Points on a hilly landscape, in no order, each with its height.
A ball rolls from a point to the lowest of its 2 nearest points, and stops where none of them is lower. Distance is the straight distance between rows; heights are no part of it.
k_204: [ 25 -16   8  14  11 -19   5  19   9 -32   0 -17   4  -6   8 -20  42  10
  -8  16  42 -11 -17  -9  10   4  10   4  17 -25  -1  18 -34   0  14 -18
  12  -3   8  -9   3]  (h 474)
k_987: [ 18  -9  30 -19 -29 -17  21  21  20 -11  -9  -4  -2  19 -19 -19 -17  15
 -29  -2 -22   0  -6  -6  26 -14 -44  -3   5  36  63 -20 -30 -12 -19  -3
   6  11  29  47  -1]  (h 416)
k_944: [  3 -18  -9 -21  10  17   8   9  21   3 -17   9  -9 -24  13   7   9 -17
 -19   1  24 -16 -31 -17   4 -29   3  -8   9 -40   2  -6 -17   0 -29  -7
  -2   3   2  14   4]  (h 327)
k_843: [ 23   7   3   1  -3  -4   3   2   6   5 -13  -1  -4  35   0 -14 -16   1
   7  14 -29  28   6  17   1  23 -27   8  -6   6  16  -3 -15  20  26   7
  10  22  -3  -1  11]  (h 314)
k_214: [-48  -9  12   6 -22  29  -4  29  58 -49  18 -27 -38  20 -16  -2   2  -6
 -22   2 -31 -32 -13 -15  13 -24   5  25 -18   6   6  14 -16  13  -8  11
   8   9  -7   6  62]  (h 454)
k_453: [-24  13  17  10 -38  17  -7  38  48 -17  45 -26 -20  30 -42  -3 -22  -5
 -19   2 -25  -6 -36 -10 -13 -18 -20  27  -3   3  40  25 -28  18  -3 -30
  19  12  17  25  56]  (h 303)
k_514: [ -9 -18  -1  -8  13  -2   0  12   6  12  -7   7  13 -24  16  13  22  -1
  -9  -3  46  -7 -18 -16   4 -16  -7  -1  -2 -57 -25  -7  -4 -21 -22  -4
  11 -15  10   5 -12]  (h 361)
k_575: [ 28 -22   7   1  12  -6 -22  -8 -16 -16 -18  -5  -3 -26  30  -6  28  -4
   3   9  23   6  27  21  24  31   2 -13  -8 -27 -36   7  19 -21   1   9
   0  20 -14  -2 -19]  (h 235)
k_621: [  0 -11  16  -3   3  27 -29  33  22 -37  14 -60  -9  25 -12 -14 -15 -58
  -3 -21   1  10 -23  -9  25  -2  15  12 -27  -6  -7   8  15   0   5   8
  22  17  -5 -16  13]  (h 650)
k_838: [-21   4 -15 -12  -7  17   3  -1   8  43 -14  49   4   6  15  11   1  38
  13  27 -16  -7 -12   3 -22  -6  -8   2 -11 -35 -23  -5 -10  10   6  -6
   1 -18   8   2  16]  (h 504)
k_906: [ 12  -7  34 -13 -28  -9  16  37  35 -42  14 -33  -7  27 -18 -24 -12   1
 -16 -21 -21   6 -11 -21  29 -10 -38  17   1  21  51 -13 -20  -2  -2   0
   8  -9  13  18  15]  (h 384)
k_41: [-37 -11  -3  -8  23  18  -3  14  16  -8  12 -32  -2 -10  -9  18 -15 -29
 -14 -45   8 -24  -5 -27 -14 -24  35   6   3  10 -28  -8  14   6 -20  10
  -4 -18   6 -14  -9]  (h 333)
k_259: [-22  20  -4  11  19  21 -48  19  14  13  17 -27  24  23 -16   2 -19 -38
  -6 -26  -1  25 -15   6 -14 -27  30   4 -34 -30 -28   6  15  -1  19  17
  20  -1  -1 -15  10]  (h 623)
k_588: [ 22 -23  10  -7   5 -26  20  -3   3 -42  -5  -6  14 -28  -8 -31  20 -19
  -8 -17  21  -3 -12 -11  32 -22  12 -10  11  36  22 -27 -19   3   4  10
   4 -13 -20  -1 -22]  (h 308)
k_187: [ 27  -8  12 -25 -28 -21  26 -11 -10  20 -17  32   3   9 -10  -8 -20  18
 -23  22 -21   1  14  12  11 -11 -43 -10  11  34  58 -15 -23 -13 -24 -12
   8  20  24  45 -16]  (h 435)
k_960: [ 24  14 -19 -11   7   9 -28 -20 -30  20 -25  22   1 -25  21  13 -10   7
   9   9 -18  29  17  22  -9  28  13 -20  -8 -29 -35   1  30  -5  -5   3
 -30   1 -24  10  -1]  (h 304)
k_635: [  2  24  -1  10 -11  14   8  13  -3  40  -3   9  12  -6  -2   5 -16  26
 -29  19  15 -11 -17  30 -31   0  -8  -3  36   1  14  40 -33 -11 -19 -35
   9  10  61  32   0]  (h 415)
k_966: [ 20 -32   2 -34  -8  19  16 -14  -3  -1 -44  24  -7 -26  26   2 -11  -2
   3   9 -18   2  14  13  19  24  -1 -16   0  -8 -20 -32   7  10 -13   5
  -9  -2 -19  31 -10]  (h 302)
k_428: [ 14  -3  -8 -14   1 -13  28 -33   3   6  -4  16   3 -17  -9   5 -25  -8
  19 -24 -15  21  -4 -15  -5 -14  -2 -13  14  51  23 -45  10  20  -1  -8
 -23 -23 -13   9 -35]  (h 404)
k_424: [-13 -11   5   2   7 -21  33   3  10 -39  20 -20   9 -28 -24 -13   8 -20
   1 -32  25 -14  -3 -24  11 -22  22  -1  13  55   4 -22  -1   5  -1   4
  -9 -27 -18 -13 -34]  (h 282)
k_264: [-11  -5  17  -6   9  26 -47  37  22 -14   0 -46  18  15 -10  -1 -26 -64
  -2 -47   9  15 -21  -1  16 -19  23   0 -35  -9 -23  -1  21  -2   8  23
  33  -4  -8 -18  -6]  (h 637)
k_224: [  9  -7  -1 -13 -16  11  22  -2  19  11 -51  49  14 -23   7 -12  -8  25
 -12  27   4   9 -28  29   5  -9 -17 -14   6 -33   8 -10 -45   5  -3 -32
  15 -27  -4  36   3]  (h 483)
k_223: [ 30   6  19   2 -20 -32   7 -14 -11  26  36   5  -1  20 -19 -17 -35  15
  13 -19 -12  24   0 -10 -14  -1 -31  14  20  57  47  -8  -7   9  -1 -23
  -9 -12  23  12 -29]  (h 464)
k_244: [  2  -3  -2  -2  13  -5  28 -17  -2  12  -1  14   7 -14  -7  -4  -1  22
  21 -11   8  -3 -17 -19 -21   4  35   1  18   3 -33 -17   2  27  18 -25
 -20 -52   4  -9 -22]  (h 93)
k_802: [-21  -4   2   2  13  18  -2  32  29 -18  14 -41  -3  13 -25   2 -31 -20
 -10 -33 -17 -17  -7 -19 -15  -4  45   5   9  28 -20   4   1  34   5  -3
  -7 -19  -5 -10   9]  (h 239)
k_310: [ 31  -3   5  -4  -9 -24  16  -6  11   5  18   0   0   8 -19 -16 -40  -4
  10 -33 -23  30 -10 -19  -3  -8 -16   1  15  62  43 -35   1  24   5 -20
 -22 -22   3  14 -30]  (h 438)
k_215: [-37  34 -19  13  25  16 -39 -17  -9  18   7  -9  -5  19   1   2  12   1
   9   5 -18  15  26  23 -10   7  17  10 -40 -20 -42  18  39 -18  17  45
   6  17  -9 -31  26]  (h 692)
k_768: [ -6  10 -11   4   5  17 -25 -23 -10   9  39 -16 -54  40  -4   5  -4 -18
  34  19 -27  -1  13 -14   2   4  23  27 -41 -17   7  14  45   4   3  14
 -11  49 -23 -34  43]  (h 714)
k_728: [  7   2 -15  -1   6  19 -30  10   6  30  29 -15  -8  16   5  28 -23 -36
   9 -18   0  24 -25 -24 -11 -14 -14   4  -9 -35  14  -8  19  -1 -20   0
   3  11   7   0   6]  (h 583)
k_545: [-32  31 -14  19  15  -3  -4  -8 -29 -15 -12   3  30 -26  13   1  24  26
 -22  12  11  -8  41  25 -10  16   7 -17  -1  15 -47  12   4 -24  13  36
   3  -5 -12 -13  -7]  (h 149)
k_110: [ -1  -9   6 -30 -23  -4  72  -5   3   9 -31  48  22 -17 -13  -8   1  22
 -12  36  11  -9 -19  12  15 -14 -20 -20  14  -3  16 -10 -33  -2  -9 -30
  20 -24   2  34 -17]  (h 473)
k_810: [-33 -18  10   8  11   4  12  -8 -21 -17 -24   6  17 -24   8 -16  36  23
  -7   8  27 -28  32  21  18  19  14   2 -10   2 -60 -10  -1 -19  12  28
  13  -9 -14 -17 -12]  (h 193)
k_706: [ 10  13  20   0  -7   3  28  39  10   3   9 -18  11  -2 -13 -12 -17  12
 -28  -4  25 -18 -24   5  -8   3 -15   6  43   7  18  30 -38  -7 -14 -39
  13  -6  51  20  -6]  (h 441)
k_570: [  7  27 -15  21  -9 -27   8 -24 -32  10  -9  52  32 -28 -13 -21   9  33
 -27  38  30  16  -4  44  -7 -15 -29 -15   9 -17  25  22 -38 -19  -9 -20
  16  -5  -1  17 -12]  (h 376)
k_288: [ -9  27 -26   9  25  13 -29 -26 -16  15   9   1 -31  24   5   2   2  -4
  30  12 -27   8  22  15  -5  13  12  13 -33 -16  -5  24  44  -7   7  36
   0  32 -23 -31  37]  (h 702)
k_181: [  7   5  10   3  -6   3  10  38  33 -30  13 -46   3  10 -26  -5 -37 -19
 -13 -31 -28  -6 -10  -8  -4  -1  21  -1  26  50  21   0 -17  33  10 -12
 -11 -19   7   6   6]  (h 90)
k_388: [  8  -5  12  15   3   1  -6  22  28  -1 -22 -21   3  29  22 -16  -2   0
 -17  17  22  33   7  17  29  34 -48  -1 -18 -37  -9  20  -8 -23   8  -1
  36  20  12  15  -1]  (h 293)
k_237: [-13  32 -23   9  28  17 -35  20   5  -1 -30 -20  25 -17   7  30 -16 -23
 -38 -16  -9  -3  22  22 -16   1  31 -34   5   6 -19  14  15  -8 -17  25
 -14  14  11  10   2]  (h 406)
k_774: [ 22   7  -1  25  -7 -34  -7 -16 -22  -3  -9  34  24 -16   5 -17  33  26
  -5  34  40  21   6  25   2   2 -36 -10   1 -32  18   9 -35 -14  11 -17
  19  -3  -4   4 -14]  (h 366)
k_226: [ 37 -35  23 -21 -23 -28   9 -15  -2   6   5  11 -24  14  12   5   0  -3
  29  -6  -2   8  -8 -37  16   3 -32  13  -2  -5  29 -33   6   0  -9  -8
 -13  -2  -3   4 -21]  (h 405)
k_75: [-18 -15  24  10  19   4 -12  17 -10 -36 -29 -26  25 -16   7 -26  20  -4
  -7 -19  25 -22  25  21  15  15  27  -4  -5  15 -63   9  11 -12  21  26
  12 -16  -6 -25 -19]  (h 225)
k_347: [ -9  12  -9   9   6  -9  16  -5 -22 -23  30 -29 -16   6  11  23  12   5
 -15   7   0 -31  41 -16   0  25 -14  -2  17  39   5  12  16 -19 -10  21
 -12  28   7  -8  -2]  (h 162)
k_380: [ -9  -6 -11  -4 -11  10  -7   0  19  18 -36  47  13 -12  18   0  -1  24
  -3  23   5  15 -20  16  -3  -5 -24  -2 -14 -53  -9 -12 -23  -2  -2  -6
  12 -15  -2  20   4]  (h 494)
k_286: [ 40 -13  18   8   3 -21 -16  18   0  -9  -8 -21   9   4  28 -16  20  -5
   2   9  32  30  16  12  35  38 -35 -14 -14 -37 -14   9   6 -20  13  -6
  25  17   2   2 -25]  (h 268)
k_324: [ 10  32 -27  15  36  10 -40   4  -5 -11  17 -44  -9  22  -7 -11   6 -31
 -13   2   2  16   7  12 -10  -4  47  -4 -20 -18 -19  47  25  -5  15  11
   4  29  -1 -26  36]  (h 670)
k_667: [-15  38 -20  25  19  -5 -41  17  -7 -13 -13 -25  45 -27   3  15 -12 -32
 -25 -34   2  16  26  31  -2 -12  -2 -43  -2  31   1  11  13 -20  -2  35
   6   8  -1   0 -22]  (h 368)
k_998: [-14  38 -23  16  35  -2 -53  -8 -18   4  12 -20  10  -9   2   1  11 -11
  -4 -24   4  10  13  15 -20 -13  29  -8 -19  -4 -31  33  32 -25   8  34
  -1   3 -15 -29  20]  (h 681)
k_82: [  0  -1 -11   1  -8 -38  45 -33 -49   6  21  35   4 -14  -1  16  35  19
  10  25  36 -20  12 -25   2   1 -14  -2  11   4  10  -2   8 -13  -6  -1
  -7  -2 -18 -13 -28]  (h 453)
k_498: [-13   6  12 -12 -17  30  15  32  27  40  16   0  -8  34 -16  -2 -29  15
   7   4 -15  -5 -44  -9 -21  -7  -3  22  12 -22   6  13 -19  17   9 -36
  19 -14  32   8  30]  (h 436)
k_868: [ 10 -25  23 -12  -8  -5   7  28  28 -46  -7 -36   2   3   3 -23   6 -18
  -7 -28   7  -1  -4 -17  39  -4 -17   6   2  17  19 -16 -16  -5  -4  18
  18  -7  -7  -1  -5]  (h 341)
k_272: [-22  38 -21  13   8  18 -10  15   1  27  -3 -16   7  21   4  39 -15  13
 -24  13 -18 -13  19  14 -29  19  -9  -8  17   8   1  29   4  -6  -9   0
   4  23  35  12  22]  (h 472)
k_929: [  7   8   8  15  21  14 -26  -3  -9  -4  -2 -30   5  25 -10 -27   7 -20
  27  -1  -8  23  13  21   7  31  46   5 -28  -2 -42   4  24  12  51  21
  -3  11 -15 -30   6]  (h 203)
k_336: [ 15  -6  -7   8 -19  -8  -2 -17   1 -12  49   4 -58   6   2  11   6   6
  16  13 -22 -29  -6 -39 -17 -18  20  32   1  10  22  21  15  22  -1 -20
 -55  14 -24  -9  32]  (h 740)
k_713: [ -5  -3 -23   5   1 -10 -12 -48 -31  -8 -20  65   1 -24   1  -9  35  31
  30  37  -2 -13  -1  21  -9 -10  28  -5 -10 -20  -6  -8 -10  21  12   1
 -13 -21 -22 -19  11]  (h 510)
k_411: [  1  20   6  35  -9 -26 -17  -3 -13  19   5  15  19  11   4 -18   8  26
   1  14  24  38   8  31  -2   7 -59   9  -8 -25   9  13 -22 -19  14   0
  32  12  18   1  -9]  (h 352)
k_440: [  3 -16   4  11   2 -23 -32 -35 -20  -4  27   2 -40  12  15  15  28  -3
  37   5   9   0  16 -14   8   9 -13  24 -23 -22  16   7  31 -16  -3  18
   4  26 -16 -36   8]  (h 305)
k_811: [  3   4  13  16   4  -5  16  36  20 -18   8 -25   5  12 -15 -23   6  18
 -25   6  24 -13 -26   5  -9   3  -6  11  27  -8   6  34 -49   5  15 -24
  19  -7  29  -7  17]  (h 460)
k_918: [-19  17 -23   4  17  30 -48   4   7  28  48 -22  -8  27 -13  22 -26 -43
   3 -20 -11  16 -16 -21 -18 -29  21   7 -24 -37  -9  -3  31   1  -8   4
  11  13  -4 -14  22]  (h 606)
k_996: [ 19 -19  -4  -5  10  -3  -5 -39 -12  -3  -7  14  -1 -32   5  -5   3 -21
  21 -21  -1  17  -5  -5   5  -8  15  -8   1  18   0 -32  14  12  -3  10
 -22 -15 -27  -8 -23]  (h 367)
k_281: [-26   2  -7 -13  -7  19   5  15  20  57  14  35  -4  30  -1   8 -11  31
  21  19 -18 -11 -30 -12 -28 -19  -7  17  -9 -38  -7   6  -9  22  12 -21
  11 -19  26  -7  28]  (h 476)
k_445: [  3  -7 -18  -1  26  18 -25  -2   7  -2  -8  10 -13 -21   8  -7  18 -14
  -6  -1   7 -10 -25  -3  -3 -29  33  -1   0 -23 -11   4  -7  11  -8   6
 -13  13  -8  -8  21]  (h 281)
k_94: [-42  22  -3  17  15  -6  14  13   6  -3   2  -3  37 -16 -20   8 -16   3
  -7 -34   1   1   7   9 -22 -14   6 -14  10  34 -14 -12 -16  12  13  16
   7 -32   8 -10 -20]  (h 286)
k_409: [ -6  -6  -2  -7   1  11 -13  25   8   8  25 -30  -3   2  11  35 -15 -31
 -12 -22  18  -3 -18 -29  -5  -4 -29  -1   5 -22  12  -9   9 -15 -31  -3
   4   9  27   8  -6]  (h 557)
k_615: [ 56 -23  18 -15 -11 -33  -6 -13 -24  16  -5  13   5  18  14  -5 -15   2
  21   1  -5  30  22  -8  16  34 -43  -9   1  -6   5 -21  13   1   6 -11
   0   1  -2   8 -36]  (h 414)
k_679: [ -5  -4  -7   1 -24  16 -16  -2   9  -7  47   0 -59  28   2  12  -6  -7
  26  20 -37 -23  -2 -33  -6 -13  10  35 -23  -4  16  20  24  24  -5  -8
 -36  35 -16  -8  49]  (h 728)
k_550: [ 17  -4 -17   8   3 -26   8 -29 -12 -34   4  22 -23 -16   2 -14  42   8
   1  34  10 -22  -7  -6   4 -22   8   4   7   1  37  14 -26   6   2   1
 -15  18 -24 -22  16]  (h 491)
k_835: [ 18  21 -17  -5   4   4  -6  -5 -24  31  -4   5  13 -10  18  30 -25  -6
   3 -11  -9  22  17   4 -19  22 -15 -20   7  -3  -2  -4  20 -10 -13   0
 -17   3   4  12 -14]  (h 355)
k_757: [ 34 -37   2 -26  -5 -15  24 -48 -34  -6 -17  29 -11 -25  12   0   8 -10
  11  11   1  -4  23  -1  24  12   1 -14   4  10   2 -34  17  -1 -18   0
 -22   3 -32  10 -31]  (h 336)
k_460: [ 35  -5  -7  -2  12  -6 -39 -25 -36   2 -17  14 -12 -33  24   6  22   5
  20   8   6  17  20  31  10  30  17 -13 -16 -44 -32  18  42 -28  -6   8
 -17  20 -27  -6  -7]  (h 266)
k_291: [-16  13  -1 -13  -9 -17  47 -22  -7  20   4  12  21  -6 -22  21 -26   0
   0 -17 -19   3  18 -11   0 -14 -19 -23  20  75  38 -40  17  -2 -16  -7
  -9  -8  19  28 -41]  (h 439)
k_719: [ -7 -25  28 -36 -26  28  32  24  38  -6 -22  -2 -20  22   9   1  -4  16
  10  -3 -16 -11 -17 -24  27   5 -20  16   8  -8  13 -16 -10  -1 -12   3
  13 -14  -4  12  23]  (h 312)
k_552: [ -2   1   3  16  -2  -2 -24  13  25  13 -15  -3  14   2  22  -1 -12  -6
 -28  -2  11  46  18  29  27  14 -68 -16 -26 -30   3   3  -2 -39  -7  12
  37  23   4  32 -17]  (h 313)
k_721: [ 11  19   1  20  -3 -16 -38  -4 -10  31   2  14  16   6   7  -1  -7   0
   8  -1   7  59   7  27   3   6 -63   1 -25 -35  19   5   1 -26   0  11
  26  17   4   7 -12]  (h 335)
k_377: [ -7  18 -11  -3 -22  11  17   3  -3  36   3  -6   0  11   7  49 -12  16
 -15  18 -28 -26  16   1 -25   9 -10 -15  28  39  35  16   2 -15 -23 -14
  -4  26  37  23  10]  (h 455)
k_527: [-32 -13   3   2   2  28  -1  16  35 -28   6 -30 -37  39   4  -6  12  -4
 -12  18  -9 -19  -7 -12  14   7   3  29 -20 -13 -12  16  -5   5   2  13
  12  26   6  -9  43]  (h 421)
k_834: [  0  -5 -14  11   0  -2 -44 -32 -11  -4 -36  54   3 -14   8 -16  34  18
  33  27  -7  19 -18  31   1  -1  28  -2 -28 -41 -13 -12 -10  22  22   2
  -4 -16 -24  -8  14]  (h 517)
k_481: [ 44  -7   2  -3 -10 -39  -9 -39 -40  16  -7  35 -10  13  17   9  -2  12
  36  10  -7  25  27  -3 -10  29 -24  -5   3 -16  10  -6  19  -3   9  -8
  -9  -2 -24 -12 -25]  (h 434)
k_842: [-22  -4 -21  -2  21  15  -1 -20   0   0   1  21 -14 -22  -5  -5  12   1
   5  -5 -13 -25  -9  -5 -14 -33  42   4   5   8 -15  -5  -3  23  -1  11
 -18  -4 -10 -18  20]  (h 233)
k_312: [ 27  28 -16  17  -3 -30  -4 -29 -39  27  12  29  -8  13   3   5 -11  25
  34   8  -7  16  10   2 -36  11 -14   6  12   3  25  21   3   0  14 -11
  -5  -9  -9 -21   0]  (h 459)
k_837: [-32 -16  28 -10 -37  23  17  30  48 -46  34 -26 -32   8 -22  -3   4   7
  -4 -17 -23 -34 -19 -34   9 -19   4  31  -5   1   5   4 -11  15  -9  -1
  -2 -19 -13   6  48]  (h 477)
k_859: [ 16   4   8 -16 -24   0  42  12  13  -3 -10   5 -15  11  -4   0  -4  24
 -14  27 -35 -28  -5   7  -8   9  -9  -1  26  40  27  12 -35  14  14 -21
  -8   8  21  15  17]  (h 386)
k_561: [ 37 -10   0  17   2 -42  -9 -12 -12 -30   9   1 -15   0   6 -18  50   5
  10  23  28   2  -8  -8   5  -3   4   4  10 -18  32  19 -28   8  17 -11
  -3  16  -7 -19   6]  (h 484)
k_415: [-10   9   9   8 -18   8  -3  42  35  -7  36 -33  -4   8 -36   2 -36 -18
 -17 -29 -18  -3 -36 -12 -23 -24   8  10  21  19  39  12 -25  27 -12 -31
  -1  -8  18  18  27]  (h 231)
k_308: [ 10   0   3   0  15  27 -38  10   6 -23  24 -60 -25  29 -10 -14   7 -50
  -4   1   7  11  -8   1  16   2  37   6 -38 -28 -21  30  33  -7   5  -1
   4  48  -1 -24  29]  (h 661)
k_100: [ -2  30 -18  12 -10   0   2  -4 -18  32 -14  38  25 -27   5   2 -13  28
 -32  27  20   7  -2  40 -22  -3 -22 -10  21 -15  13  27 -26 -25 -20 -22
   6   5  25  39  -7]  (h 392)
k_104: [ 22  11  11  18   3  -7  -8   6   0   9   0 -13  11  39  -7 -18  -2  -7
  30  12  -8  35  -1  15   2  34   2  10 -19 -20  -8  -1   0  19  47   4
  16   9  -7 -16   6]  (h 269)
k_452: [  2  27 -22  -5  10  20 -30  -9 -14  10 -43  23  13 -17  15  -7  -8  13
  -4  22 -32  26   5  31  -8  21  30 -14 -16 -22 -44   0   4  16  14  11
 -25  -3 -23   8  14]  (h 307)
k_700: [ -7   5   0   2  16  19 -23   2  -8   3 -33   3  16  -3   3 -20   3   6
   9   4 -23  16   5  30  -5  23  46   7 -15 -11 -66  -4   6  16  30  19
 -15 -13 -17 -10  10]  (h 267)
k_961: [  8   6  -1  17  10 -22  -2 -15 -28 -19  32 -29 -23  12  18  11  20   4
   9   7  14  -7  32 -16   0  26 -18   9   4   9   1  22  22 -18   4  15
  -5  23  -2 -27  -2]  (h 240)
k_824: [-12 -28   7 -41 -18  38  34   5  23  13 -32  19 -23   1  21  17 -15   6
  16   1 -28 -19  -7 -11  13   5  -5   2   1   1  -1 -32   4  12 -21   3
  -4  -3  -5  21  10]  (h 220)
k_228: [  3 -14  22  -9  15  18   1  43   7 -24 -34 -39  18   9   6 -22  -5  -2
  -1 -23  13 -12   8   0  16  32  35   3   6 -14 -53  12   6   6  13   8
   8 -30   5 -17  -5]  (h 283)
k_461: [-38  -3  -4  -7  26  18 -14   5  -2   3 -20  -3  21 -38   5  13  -1 -21
 -16 -40  14 -10   4   1 -10 -26  30  -6 -10  -8 -47 -14  21 -10 -18  24
  -6 -18  -2  -6 -21]  (h 390)
k_314: [-15   9   3 -14 -33  13  43  17  21  13 -10   7 -10   4  -2  34   2  22
 -29  41 -31 -48   0   3 -12  -4  -2 -15  23  44  35  17 -22  -9  -8 -23
  -6  21  33  24  11]  (h 418)
k_737: [ -3 -19  -3   1  26  -3   0 -20  -5  -1  -9  12   4 -24  -9 -23  30  12
  11 -17  12 -20 -14  -7 -11 -12  70   7  12  -5 -41  -8  -2  28  17 -13
 -17 -38  -4 -21  -1]  (h 169)
k_696: [ 38   9   0  -9  -8  -6  -9   6 -17  30  -7  -1  17   3  11   6 -35  -6
  -1  -7 -11  35  17  14   2  25 -41 -16   8   6  19  -7   6  -7 -13 -11
   0  16  19  32 -27]  (h 387)
k_115: [ 21  -1  -2 -14  -6  12  20  11  10   1 -33   4  -5  17  17   1 -17  16
 -16  27 -29  -4  15  19   2  33 -13 -12  18  18   6   3 -20  13   9  -2
   0  20  10  24  10]  (h 353)
k_222: [-22  14 -11  17  16  -6  24   4 -23 -24  10 -19  15  -5   7  11  15   0
 -28   5  11 -29  46   3   4  17   0 -21  21  45 -14  10   1 -19  -1  32
  -2  14  -3 -10 -17]  (h 67)
k_709: [ -5   0   2 -19 -25 -17  41 -16 -21  27  -9  26  23  -1 -12  21 -17  11
 -14   5 -18  -2  37   2  11  -4 -38 -29  11  50  44 -35   8 -15 -23   5
   9  10  13  41 -29]  (h 451)
k_430: [ 22  -6 -16  -4  -8 -13  11 -36 -22 -14 -14  54 -27  -4  10  -9  17  26
  28  46 -18 -24   5   2  -9  -3  18  -5  12   4  22  14 -14  29   7 -13
 -23   4 -23 -22  16]  (h 501)
k_371: [ -8   1   7  -4 -16 -11  23  14   9  -1  38 -19   0   1  -6  18 -11  -7
  -8 -15  10 -10 -15 -27  -6 -16 -29   8  16  17  37 -11  -9  -9 -22 -11
  -3  -2  25  10  -6]  (h 530)
k_344: [-22  30 -31   8  26  17  -8   5   5   3 -20   1   8 -11   6  22  -4   3
 -33   3 -14 -21  19  17 -24  -3  23 -21  16  11  -8  18  -6   1  -8  15
  -9  13   8   5  20]  (h 437)
k_884: [-24 -10   6  -3 -16   0  27  12  25 -20  36 -14 -23  -5 -15  11   9   5
  -5  -2  -6 -38 -15 -33 -10 -19   4  18  11  18  11   1 -11  12  -2  -7
 -17  -7  -1  -2  21]  (h 503)
k_495: [-12 -30  14  -4   6  34  -7  14  32 -14 -30 -22 -30  28  17 -14  14 -11
   0  11  -2  -6  -4   6  33  20   3  22 -20 -29 -21   1   1  -5  -1  16
  19  20  -7  -4  29]  (h 393)
k_89: [-14 -28  -7  -5   5 -12  33 -39 -30   3  14  29  -2 -33  -1   8  43   1
  16  13  44 -30  -8 -29  13 -13  21  10   2 -11  -8 -16  12 -13 -21  -4
 -15  -8 -13 -14 -22]  (h 440)
k_366: [-37  -5  -7 -10  16   6 -13 -23 -22   1 -19  20  28 -56   3   7  24 -17
  -3 -23  31  -2   0   7  -3 -36  20 -11 -25 -12 -40 -20  22 -28 -20  23
  -6 -18 -19  -4 -23]  (h 413)
k_69: [ -1  -3  -8 -21 -25 -20  65 -24 -34  21   0  51  10  -9  -8  14  12  16
  -8  41  16 -18   5  -3   4  -9 -27 -11   9   8  25   0 -10 -10 -14 -16
   4   2  -4  18 -24]  (h 463)
k_20: [ -7  -6  19 -11 -13  31  11  34  35  17   3 -13  -9  33 -11   3 -30  -5
  15 -13 -17   6 -36 -19  -1  -2   0  16   3 -18   9 -13  -9  22   5 -10
  17 -15   2   3  23]  (h 389)
k_745: [ 16   7  25  -1 -32 -36  39  -7 -24  16  50  -4  -2  22 -16  -2 -11  31
  -3   3  -6 -11  15 -23 -13   3 -34  11  25  61  38   5  -8 -13   1 -28
 -10  -5  30   8 -35]  (h 485)
k_296: [-18 -22  24 -16   9  42  -4  25  21   0 -22 -22  -4  29   2 -10   6   2
   3 -13   5 -18  -8 -10  22  13  23  26  -9 -45 -49  -2  12   0   1  10
  21 -16   5 -13  24]  (h 351)
k_963: [ 16  -6   3  15   9 -24  23  -8   4  -1  18  -6   8  -6 -13 -10  -5  13
  24 -20  22  11 -12 -23 -14   9  14   8  26  34 -10 -18  -1  23  28 -28
 -13 -52   1 -16 -34]  (h 177)
k_166: [-13  14  -8  23  14 -24  16  -9  -4 -12  11  -3  36 -24 -19 -11  -6  -5
  10 -38  21  15   5  -2  -7 -13   7 -14  13  53 -12 -23   4   7  22   5
  -3 -46 -10 -18 -51]  (h 241)
k_405: [-37  38 -11  27   9  -5  -6  21  -5   0 -17 -14  50 -26 -13  24 -27 -21
 -24 -41   6   2  23  21 -14 -12  -1 -34  10  43   3 -14   4  -1 -12  18
   5 -12  17   3 -34]  (h 334)
k_619: [-26 -28 -10 -10  20   9  11 -45 -29   7 -12  38   7 -55  -6  -3  33  -8
  13  -7  29 -21  -8  -2   9 -29  36  -1 -12 -16 -25 -26  15 -13 -23  -1
 -19 -14 -18  -7 -15]  (h 428)
k_400: [ 19 -38  19   1 -17 -24 -21 -26  -7  -2  28   3 -41  24  12  11  19 -11
  45  -5   2   6  -1 -32  13   9 -12  35 -18 -17  23 -18  25   1  -2   0
 -17  16 -18 -18  -6]  (h 354)
k_903: [ 25 -25  12  11  16 -18 -24 -23 -14 -13  -1  -4  11 -19   3 -19  25 -17
  33 -31  25  21  -5  -2  15  13  25  -5  -8  17 -17 -24  22   7  25   4
  -5 -27 -19 -18 -39]  (h 394)

For each start below, name the point where the ball stops.
k_411: k_575
k_308: k_222
k_377: k_929
k_430: k_575
k_838: k_824
k_224: k_181
k_514: k_244
k_336: k_222
k_371: k_222

Call two points neighbours if one is among the 2 nearest of the other. Go from one point of each pair to the other, from neighbour to neighbour, staying as low as possible. Name the highest point that can't be avoided.
k_181 / k_244: k_272
k_222 / k_575: k_615
k_181 / k_929: k_214
k_575 / k_929: k_452
